A landscape with many peaks, sampled at points; each row gives a point and its height.
A climber steps from a point to the highest of its 2 nearest points, and stops where none of them is higher. Distance is the straight distance between rows; heights are no part of it.
Q599: [121 103 110  99 145 122 113 124 112 147  88  85 162 136 133 145  58 117
 136 124]  (h 649)
Q503: [144  75 188 109 126  97 111 161 140  85 176 122 129 107 152 150 124 151
 110  91]  (h 544)
Q111: [ 51 118 105 123 126 111 112 175 144 182  90 104 115 190 161 127 125 147
 134 119]  (h 213)
Q877: [ 76 115  58 116 125 148 107 107 110 217  72 119 111 121 112 119 137 116
 160 141]  (h 175)
Q464: [ 75 166 155  78  96 169 114 115 119 116 115 107  86 126 125 134 151 111
 141 129]  (h 578)
Q87: [ 98 138  76 131 127 156  72 101 135 127 208 161 109  95  88 116 153 100
 129 160]  (h 568)
Q945: [213 136 166 125 122 131 163  77  82 136 171 128 117 143  77 124 123 135
 105 131]  (h 280)
Q711: [101 126 170  99  78 130  74 119 148  56 132 125 138 137  89  86  97 125
 101 143]  (h 464)
Q913: [122 137 148 129  64 101 123 120 197 170  80 145 132 125 169 138 148 126
 113 120]  (h 444)
Q834: [165  76  48 157  98 138 149  75 120 154 122 147  62 133 115 107 127 150
 162 125]  (h 90)
Q31: [224 142 146 123 103 133 132 115  88 116 114 129 134 166 112 120  86 134
 114 104]  (h 233)
Q804: [ 42 135  94 118 104 147  96 108 127 181  80 130 144 149 116  89 122 123
 118 129]  (h 215)
Q576: [159 111 192 118  80 136 108  97 147  37 142 152 110 120  91 109 121 145
 117 123]  (h 528)
Q929: [117 114 134  94  67 121  97 123 173 118 103 101 118  98 159 152 129  99
 126 122]  (h 494)
Q837: [170 149 176 115 153 113 152  96 115 131  97 110  88 172 119 151 137 139
 126 171]  (h 279)
Q702: [137 137 159 130 122  64 156 112 158 162 126 134 156 149 126 107 152 134
  88 166]  (h 355)
Q494: [105 133 141 162 147 138 186 130 146  89 138 136 152  81 143 119 139 127
 133 107]  (h 644)
Q850: [168 156  84 148 129 157 148 137  82 187 165 154  89 135 128 131 184 134
 162 101]  (h 274)
Q98: [103 141 130 142 165 129 112 172 116 180 136 170 132  85 166 179 165 113
 168  87]  (h 235)
Q747: [124 109  69 119 143 136  79 113 137 160 175 139  74 109 113 160 152  97
 139 177]  (h 495)
Q443: [127 106 107 146 170 103 121  65 147 154 128 156 144  81 124 142 129 121
 130 169]  (h 468)
Q155: [ 76 115 125 140 120 128 169 122  96 156  88 143 117 174  86  68 143 178
 145 127]  (h 522)
Q481: [ 78 158 129 151 155 142 120 148 120 167  82 159 172  77 179 159 119 117
 137  85]  (h 293)
Q302: [104 137 114  96  60 141 109 161 165  82 153  90 132 116 137 113 122  99
 112 101]  (h 436)
Q188: [ 97 117  78 148 117 125 169 126 112 124 150 129 154  66 120 122 119 109
 141 101]  (h 706)
Q436: [173  71 167 158 121  97 191 137 146  94  93 102 165  94 139 139 110 139
 138  97]  (h 661)
Q72: [200 134 136 144 136 143 106 110 147 119 219 175 118 100 138 130 153 111
 120 114]  (h 367)
Q669: [176 141  84 122 107 117  85 153 144 159 201 149 125 116 155 147 145 100
 107 108]  (h 424)
Q300: [165 138 126 142 120 151 199  86 102 132 185 126  86 139  90 108 161 137
 143 126]  (h 325)
Q237: [172 166 118  94 139 117 118 136 112 165 127 102 137 151 125 144 101 120
  88 153]  (h 372)
Q928: [ 33 142 127  94 114 151 133 154 130 139 146  97  94 121 138 153 182 102
 155 121]  (h 488)
Q85: [125  93 155 123 172 127 121 108  69 131 124 145 116 143  99 125 123 181
 142 116]  (h 399)
Q343: [182 156  71 162 129 129 147 111 191  99 124 132 125 164 151  96 126 122
 113 146]  (h 337)
Q962: [159 184 195 127 175 115 116 155 153 117 133 143 155 185 141 115 153 133
  91 150]  (h 183)
Q128: [154 159 127 107 145 122 150 154 139 146 136  98  76 123 172 192 171  97
 142 143]  (h 474)
Q220: [134 123 139  78 118 123  81 141 112 138 187 122  66 137 127 166 122 118
 107 121]  (h 385)
Q889: [124 123  94  91 137 147 112 138  60 173 119  96 117 134 119 159  95 138
 145 108]  (h 556)
Q534: [174 168 192  78 104 141  80 141 120 107 134 109  82 139 135 165 118 122
  89 127]  (h 306)
Q831: [147  75 128 154  99 114 181 150 151  91 133 111 116  61 170 158 138 128
 148  76]  (h 608)
Q515: [208 114 103 115 109 135 108 112 115  77 125 104 109 151 128 143  43 139
 112 119]  (h 247)
Q71: [170 158 155  98 150 119 182 138 122 125  96  57 103 142 146 175 130 104
 124 171]  (h 370)
Q324: [132 106  94 144 116 155 161  91 130  75  57 114 147 108 136 132  69 140
 170 115]  (h 564)
Q156: [122 154 159 105  91 146  87  93 102 133 112 152 111 134 116 119 145 154
 121 114]  (h 675)
Q162: [211 129 179 174 124 151 180 159 143  65 143 128 135 171 132 102 126 135
 123 100]  (h 336)
Q741: [143 181  98 109 103 142 121 158 133 151 113  96 168 129 157 128 118 108
 100 113]  (h 426)
Q444: [170 119 158 132 155 136 180 118 126  74 141 104 150  47 131 158 136 114
 123 134]  (h 576)
Q296: [152  81  78 132 134 100 135 111 141 177 130 135  64 156 144 141 139 146
 150 137]  (h 113)
Q508: [ 87  58  51 148 137 104 135 112 124 196  99 128  85 124 112 109 125 146
 159 145]  (h 143)
Q359: [149  82 162 157  94  72 202 121 138 102  69 105 146 141 115 115 116 138
 167 137]  (h 712)
Q404: [136  99 187 109 146 109 122 111  63 106 128 123 171 126  76 112  80 163
 118 122]  (h 331)
Q221: [156 121 168 115 123 104 156 101  59 170 123 146 191 132  87  95 124 164
 118 107]  (h 273)
Q536: [ 61 107  97 109 177 128 120 169 137 198 116  95  86 154 162 161 159 121
 163 144]  (h 263)
Q978: [110 122 171  97  94  67 109 132 154 183 101 116 166 138 146 142 137 126
 100 133]  (h 382)
Q480: [188 161 149 150 139 117  99 146 160 130 134 167 173 140 163 107 125 136
  97 110]  (h 262)
Q284: [126 102 105 169 155  69 167  95 146 183 147 158 176 116 120 101 136 132
 101 152]  (h 413)
Q951: [112 150 174 165 118 134 179 156 166  86  78 125 124 132 149 125 157 131
 147 128]  (h 571)
Q254: [125 126  85 144 131 162 143  84 106  80 124 130 135 118 110  93  90 151
 141 131]  (h 512)
Q828: [124 126 162 105 102 102  59 124 162 125  98 132 118 182 129 123 118 133
 103 167]  (h 332)
Q976: [104 136 184  96 128 104 165 114 127  99 123  86 156 114  93 121 132 113
 116 173]  (h 713)
Q339: [169 177 225 139 140 154 136 174 115  92  79 136 167 132 151 125 159 136
 124 101]  (h 366)
Q724: [109 146 132  89 137 146 102 137 103 109 184 115  74 172 106 119 143 153
 101 134]  (h 310)
Q564: [196 145 101 131 110 122 117 141 156  71 112 105 131 178 135 103  82 115
 117 154]  (h 291)
Q833: [106 113 180  85 138 114 115 110  92 106 113  98 145 155  65 123  84 122
 109 191]  (h 577)
Q981: [144 110 104 169 150 118 172  93 138 144 161 164 123 138 115 102 139 155
 129 124]  (h 369)
Q622: [103 123  84 107 195 146  81 136 129 190 112 115  85 123 162 200 144  95
 173 158]  (h 343)
Q715: [113 122 174  87  78 126  63 145 123  80  77 107 147 179 101 117  73 111
 113 147]  (h 398)
Q127: [ 88 176 182 141 153 141 142 172 121 113  88 143 147 157 151 121 149 150
 141 115]  (h 484)
Q331: [122 188  99 155 133 153 148 163 128 144 181 142 115 125 150 120 185 123
 135  98]  (h 333)
Q727: [152 177 142 153 148 144 147  95 107 144  58 155 187 120 124 117 125 140
 129 121]  (h 156)
Q686: [ 65 135 135  97 108 116  84 134 134 158 115 110 110 192 113 103 133 144
 113 146]  (h 272)
Q150: [149 155 131 172 145 144 165 153 141  74 155 125 123 203 119  68 130 144
 126 125]  (h 400)
Q656: [111 148  64 128 204 152 122 132  97 144 173 122 120 116 122 120 140 124
 135 158]  (h 126)
Q176: [155 137 120  90 133 114  92 135  71 222 128 124 110 157 114 145 119 137
 109 128]  (h 465)
Q482: [145 143 148 127 133 103 151 123  94 193 105 135 196  99 138 137 129 143
 120 114]  (h 214)
Q51: [ 91 125  97 192 135 128 141 125 177 108 121 184 113 142 163 109 107 152
 139  91]  (h 381)
Q419: [107 100 171 169 135 100 179 104 131  79  59 146 160 153 103  95 108 149
 162 150]  (h 664)
Q642: [176 139 136 165  79 139 122 126 162 117 169 162 125 123 152  96 150 126
 101  77]  (h 320)
Q771: [ 64 121 141 119 117 126 174 107 105 111 109 108 135 137  81 107 136 148
 139 151]  (h 600)
Q849: [ 97 100  39 139 193 132 123 108  87 172 139 139 150  85  86 129 123 108
 143 172]  (h 59)
Q3: [158 135 105 126  89 126 161 146 151 118 163 105  84  98 172 160 163 108
 145 110]  (h 548)
Q115: [122 106  93  92 133 116  85 142 160 168 107  79 135 142 174 171  79  92
 118 126]  (h 570)
Q312: [ 92 158 125 163 167 116 175 143 141 110 129 118 126 184 122  91 148 158
 129 161]  (h 480)
Q157: [ 96 102 104 139 134 169 128  83  72 149 104 157  95 125  90  96 145 180
 157 116]  (h 462)
Q542: [ 98  89  72 109 189 138  59 165 121 192 159 134  78 115  99 180 156  83
 168 176]  (h 425)
Q451: [120 172  93 156 147 143 152  97 168 117 130 139 115 159 108  75 149 138
 101 184]  (h 397)
Q575: [140 118 133 144 116 136 154 139  97  52 123 116 167 134 108  96  86 138
 143 106]  (h 456)
Q160: [142 170 109 122 186 161 126 150  91  96 173 120 125 161 123 118 121 144
 118 122]  (h 216)
Q662: [ 78  89 116 134 105 108 122 171 170  91 164 135 160 103 144 116 103 126
 103 104]  (h 481)
Q557: [120 104 146 100 116 130 111 152 107  89 215 114 112  81 125 151 130 123
 133 103]  (h 459)
Q696: [ 77 162 111 121 117 138 141 176 103 175 178 136 105  99 122 145 203 108
 151 113]  (h 404)
Q175: [200 129 210 149 156 106 126 173 171  69 139 127 160 151 134 112 147 108
  82 165]  (h 192)
Q53: [143 111 158 124 164 131 132  74 128  85 118 149 160  75 129 144 101 132
 129 137]  (h 524)
Q997: [161 145 207 119  86 154 109  86 106  84 139 167 153 100 100 107 143 147
 105 100]  (h 588)
Q688: [ 90  79 141 122 141 122  83 158 150 111 157 152 115 110 173 166 122 151
 157  80]  (h 648)
Q660: [ 59 134 105 184 135 143 135 114 154 157  89 194 146  98 142 124 119 137
 121 101]  (h 345)
Q59: [116 153  84  95 109 141 123 146 142 187 114  81 144 113 175 173 130  60
 133 115]  (h 501)
Q356: [111 112 111 168 108 125 125 154 205  85  94 147 150 110 181 128  86 129
 107  91]  (h 422)
Q215: [133 135  65 128  85 139  95 157 149 127 181 128 112  75 146 159 148  73
 155 123]  (h 485)
Q800: [ 66  89  99 134 155 103  96 159 148 149 176 144 147  92 147 132 120 118
 126 110]  (h 554)
Q406: [133 112 162 139  84 139 141  90 125  63  40 135 167 112 104 111  95 134
 152 140]  (h 612)
Q394: [198 144 208 125 115 142 115 176 127  59  96 101 164 120 124 126 137 109
  97 128]  (h 268)
Q239: [109  87  90 110 195 143  69  85  82 156 140 131 120  95  96 164  96 113
 139 180]  (h 11)
Q556: [ 57 116  53 161 103 129 127 115 141 147 167 160 113  98 104 112 135 107
 130 128]  (h 645)

Call two points neighbours if one is among the 2 nearest of the other. Go from one point of each pair to the other, from neighbour to neighbour, staying as high as possible. Name the lowest point that can't be avoided.
Q3, Q599 => Q837
Q929, Q188 => Q702
Q929, Q688 => Q302

Write out the way that a climber takes from each point below.
Q834 => Q508 > Q877 > Q804 > Q686 > Q828 > Q715 > Q711 > Q576 > Q997 > Q156
Q536 => Q622 > Q542 > Q747 > Q87 > Q556 > Q188
Q175 => Q394 > Q339 > Q127 > Q951 > Q494 > Q188
